Each scene shows the same named points in several views. A view is turned or mirrored, shifted and resized as a whole, has a little noise and may leave points out.
In the rows, 128 means zero.

Scene 1
View 1
<192>: [ 93 142 113 130 130 127 139 141 130 127 132 149 138 142  95 117 139  94
 146 144 125 162 153 117 122 132 144 150 166 119]
<61>: [110 139 114 116 142 115  99 132 146  98 138 115 143 101 112 139 155 107
 124 142 141 134 120 128 111 125 145 152 146 101]
<169>: [117 147 131 132 141 123 133 136 124 127 125 145 126 132 110 131 135 109
 136 142 123 148 126 141 126 132 146 164 148 115]
<70>: [104 130 118 117 133 121 109 134 119 117 140 134 139 120 126 116 137 105
 147 132 147 131 117 131 116 130 140 157 149 106]
<217>: [117 128 120 101 145 121 109 133 138 100 124 120 135 106 126 122 146 123
 120 151 145 129 113 129 117 110 137 149 134 117]
<5>: [127 111 146 103 149 142 124 146 111 127 138 140 132 122 143 118 124 131
 135 143 141 135 102 143 143 139 140 171 134 116]
<63>: [120  94 140  78 152 158 132 158 132 115 139 131 142 118 135 111 135 140
 120 163 144 150 120 119 151 128 133 156 135 129]
<90>: [114 121 113  90 140 121 127 128 120 107 100 131 124 122 137  87 131 132
 130 158 152 121 114 125 112  82 123 138 126 141]
<66>: [104 172 104 135 134 111 170 126 140 121  71 156 111 155  80 106 139 106
 127 168 109 163 163 121 108  81 133 130 152 154]
<196>: [131 118 141 100 149 136 134 139 110 125 116 142 121 126 143 108 121 138
 129 151 139 131 103 143 138 118 133 163 126 130]
<15>: [123 163 130 147 143 103 105 123 129 115 132 130 126 111 114 155 143 104
 131 128 126 129 105 158 111 138 154 172 144  92]
<54>: [112 143 111 111 140 114 124 127 138 103 105 130 127 119 113 114 144 118
 123 156 137 134 126 127 109  95 134 141 138 129]
<143>: [115 131 129 111 148 136 129 146 146 112 133 131 137 120 106 135 149 118
 118 156 127 157 133 125 134 131 143 155 148 118]
<152>: [103 148 115 130 136 117 116 134 142 112 136 130 139 119 101 135 150  98
 134 140 130 147 135 127 113 131 147 154 157 105]
View 2
<15>: [148 124 184 161 130 118 138  86 123 147 129  82 140 124 156 162 123 124
 110 111 134 111 137  86 117  87 110 107 155 134]
<90>: [120 106 125 140 127 100 123 108  91 150 135 142 105 133 112 126 109 107
 116 157  66 191 111 108 118 125 164  97 162 143]
<66>: [124 116 105 187 106 157 117 117 143 125 124 177 137 166 131 126  98 137
  90  78  78 185 155  57 134 140 174  99 220 125]
<152>: [129 123 150 158 121 148 142  74 136 142 122 114 146 132 157 158 136 120
 107 120 102 137 132  83 120 117 122 123 160 114]
<5>: [136 104 144 132 136 127 142 104 103 155 137 120 103 136  99 146 100 119
  96 159 125 132  88 121 108 107  97 120 133 137]
<143>: [134 114 143 155 135 151 152  80 130 140 116 144 139 127 134 155 115 121
 101 128 110 154 101  93 128 127 103 137 161 133]
<70>: [122 119 144 140 117 130 135  82 117 153 135  98 126 137 140 149 137 112
 110 151  93 135 125 105 108 110 130 114 142 111]
<61>: [131 123 165 151 134 122 147  64 120 145 119 106 146 112 164 160 140 108
 122 138  95 148 121  92 124 113 122 123 150 130]
<192>: [119 120 117 158 106 177 137  85 149 140 128 134 140 160 138 147 130 128
  89 120  97 138 132  86 115 130 124 127 166  95]
<169>: [135 117 143 159 121 146 134 100 130 144 131 120 127 148 128 149 109 131
  94 115 121 129 125  91 117 109 116 114 164 124]
View 3
<70>: [128  80 128 111 144 131 156 160 126 127 123 129 126 129 107 119 121 142
 136 140 112 134 128 139 125 149  91 114 123 135]
<63>: [160  73 119 130 172 107 143 157 114 149 105 154 103 136 150 115 128 116
  97 120 113 123 117 132  88 117  99 164 144 105]
<54>: [127  90 111 145 147 113 147 118 120 130 113 130 129 140 129 120 103 124
 134 164  99 135 111 143 121 134  93 105 133 131]
<192>: [117  99 116 122 126 122 130 147 151 106 143 134 145 147 113 115 136 104
 135 112 107 141  93 144 122 136  93 115  98 116]
<15>: [130  72 130 138 153 140 127 152 162 134 142 119 113 140  77 127  94 140
 144 138 143 165 144 134 124 162  77  87 136 151]
<5>: [151  68 143 126 165 115 135 174 119 142 101 139 105 142 117 118 119 133
 102 119 131 136 144 134  79 137  90 133 132 121]
<217>: [142  75 116 135 162 123 153 137 121 146 114 133 110 131 124 122 103 138
 128 159 111 135 128 135 118 138  92 121 149 134]
<196>: [143  75 142 142 163 101 134 154 106 139  86 136 112 151 125 118 107 127
  99 138 121 134 140 139  71 132  89 121 131 122]
<90>: [130  87 124 141 151  98 159 123  85 133  79 130 127 142 143 119 103 132
 117 175  87 120 122 145 100 129  96 110 131 127]
<169>: [128  84 129 139 143 119 120 149 149 123 128 130 126 153 103 119 112 115
 126 122 128 151 120 140 103 142  84 104 115 127]
View 4
<196>: [149 122 166 105 137 119 163 135 128 141 169 133 109  71 116 133 129 175
  96 131 134 198 155 137  81  91 135 120 111 142]
<61>: [117 129 131 124 160 122 142 181  74 146 133 145  98  83  81 139 158 128
 122  96 150 160 151 163 115 155 105 147 134 114]
<66>: [ 60 203  85 176  96 199 204 178 104  99 150 131  88  60 156 116 110 151
 135 151 149 158 183  95  77 135 154 111 145 129]
<143>: [ 96 123 124 128 125 125 161 155  92 152 139 131  99  92 113 147 148 163
 102 123 148 151 161 142 120 137 116 131 103 109]
<70>: [143 130 137 118 155 118 136 171  89 149 141 149 106  85 104 105 149 140
 127 124 142 188 128 146 113 155 126 138 142 129]
<169>: [108 127 108 124 132 141 155 137  97 158 162 138 109  75 117 112 148 158
 108 132 134 175 159 134  93 150 139 119 134 111]
<5>: [152  99 159  96 141 102 147 126 118 164 164 137 115  84 111 127 144 178
  89 131 132 196 143 145  99 111 130 124 106 129]
<54>: [115 161 140 139 142 147 169 185  98 116 144 139  93  66 107 137 129 139
 129 115 149 172 164 139  90 123 124 134 137 136]
<152>: [100 135 104 134 142 136 146 169  75 153 138 143 100  85 105 117 156 137
 123 118 146 159 150 145 116 173 122 134 137 106]
<63>: [135 108 176 108 120  94 163 152 121 146 137 128 100 101 123 159 131 189
  89 136 151 171 144 139 130  93 115 134  71 134]
<192>: [ 93 144  95 142 113 143 157 163  90 150 136 141 100  97 143  97 143 159
 124 155 146 164 138 118 128 175 143 124 131 113]
<217>: [136 134 160 119 157 118 153 175  96 133 144 140  99  74  89 146 142 142
 117 103 147 175 154 155 100 118 110 141 123 133]
<90>: [151 167 178 128 142 131 173 190 121 100 148 139  95  66 114 135 110 149
 129 125 151 197 149 133  86  89 129 135 126 164]
<15>: [117 115 104 115 169 140 134 136  75 171 170 146 114  62  75 113 172 127
 111  92 127 174 167 164  76 168 125 126 162  99]
View 5
<217>: [110 142 185 163 127 161 149 123 146 127 112 138 166 153 113 146 114 123
  83 140 126 106 111 121 110 149 138 129 124 135]
<90>: [ 94 150 204 156 162 151 144 100 145 126 121 125 164 137  95 138 127 140
 103  95  99  83  61 117 109 178  95 104 107 123]
<15>: [140 162 170 120  73 159 173 148 110 129 140 132 135 173 157 138  96 121
  89 182 147 130 179  91  75 134 118 161 136 134]
<61>: [117 142 174 156  95 174 144 134 131 121 117 142 157 177 119 144 124 126
  78 155 143 119 145 120 102 140 160 130 156 139]
<5>: [138 156 172 212 130 139 154 146 159 115 123 120 139 137 109 136  81 112
  78 175 120  79 110  92 126 119  86 157  98 111]
<169>: [139 166 165 160  84 146 169 146 114 123 154 125 125 165 127 124 102 119
 100 137 110  85 150  89 114 123  77 132 140 135]
<143>: [130 148 156 187  87 155 161 141 132 130 132 142 147 166 110 137 110 104
  87 125 109  77 146 119 151 109 120 117 151 156]
<63>: [125 141 168 244 137 144 144 138 176 120 110 135 159 136  82 144  95 101
  74 136 103  56  90 122 171 109 115 125 115 136]
<196>: [125 157 186 188 145 130 165 129 155 129 125 120 147 127 112 138  85 114
  91 143 101  73  90  97 123 139  71 143  83 119]
<152>: [126 154 163 154  71 168 148 143 108 115 145 136 136 188 117 129 129 128
  92 133 131 100 161 105 110 127 124 119 176 142]
<70>: [121 154 180 174 109 165 131 136 127  98 135 125 135 173 103 128 127 143
  88 156 139 104 125  95  90 144 119 132 153 111]
<66>: [110 172 173 100  80 143 182 113  76 145 182 129 128 170 115 116 143 128
 140  15  56  52 129 105 133 157  37  57 166 172]
<192>: [133 165 155 179  69 159 144 147  99 101 168 127 113 190  94 113 137 135
 105 107 107  66 150  90 127 119  78 101 191 135]
<54>: [105 151 185 133 115 159 158 114 122 133 132 136 157 158 115 138 129 130
 104  97 105  95 111 120 111 160 112 102 137 147]
View 6
<196>: [100 134 122 172 150 162 142 136 152  88 101 141 125 113 104 141  86 129
 123 139 111 122  68  93 101 141  85  89 130 109]
<169>: [124 135 151 135 102 158 140 118 162 119 118 115 116 125 126 141 107 113
 117 117 117 103  79 102 104 159 109 115 120 108]
<152>: [149 141 157 112 101 138 138 122 158 125 134 112 109 126 134 141 117 105
 121 115 125 108 102 109 119 142 115 126 102 125]
<15>: [130 112 162 136 123 139 148 133 173 112 140  92 100 136 159 148  97  94
  96  92 111  89  93  98 100 138 110 135 125 124]
<192>: [149 155 152 106  74 161 138 111 158 132 117 121 124 121 112 142 129 116
 132 128 132 114  91 120 111 171 121 114 100 110]
<54>: [121 141 148 128 109 145 135 139 148 104 145 143  89 111 118 143 118 122
 117 141 115 121  87  97 120 127 103  86 105 140]
<143>: [132 152 147 127 115 136 125 106 146 127 114 123 118 118 118 126 104 118
 138 127 118 113  90  93 136 135 100 121 111 109]
<217>: [130 138 136 141 147 132 139 143 149  97 132 134 105 116 124 139  99 114
 123 132 118 123  98  98 124 114  94 103 108 137]
<61>: [150 137 151 121 133 120 139 135 155 113 141 116 102 124 139 139 106 102
 120 116 123 113 112 103 130 116 104 127 100 138]
<5>: [121 135 121 166 157 152 146 128 158  97  92 123 143 121 112 140  81 120
 130 124 120 118  83 103 103 144  88 116 128 102]
<63>: [126 160 116 153 156 138 129 115 137 105  87 144 143 107  90 124  88 132
 155 146 121 133  88  97 136 127  81 108 113 102]
<90>: [112 143 125 148 134 154 143 158 143  81 134 164  99 106  99 148 113 132
 122 159 118 139  83 104 110 126  93  63 105 143]
<66>: [100 156 170 103  28 178 121 113 146 130 148 152  71 106 104 142 152 138
 117 153 109 111  56  91 116 169 121  60 105 124]
<70>: [151 135 137 130 129 145 152 145 164 101 127 121 122 125 125 151 109 106
 119 122 132 121 107 122 102 140 109 115 103 132]

In a view up to two points have been moved. Name them for each view, in the order of its rows, or write none.
view 1 | <70>, <217>
view 2 | <15>
view 3 | <54>
view 4 | none
view 5 | <61>
view 6 | <196>
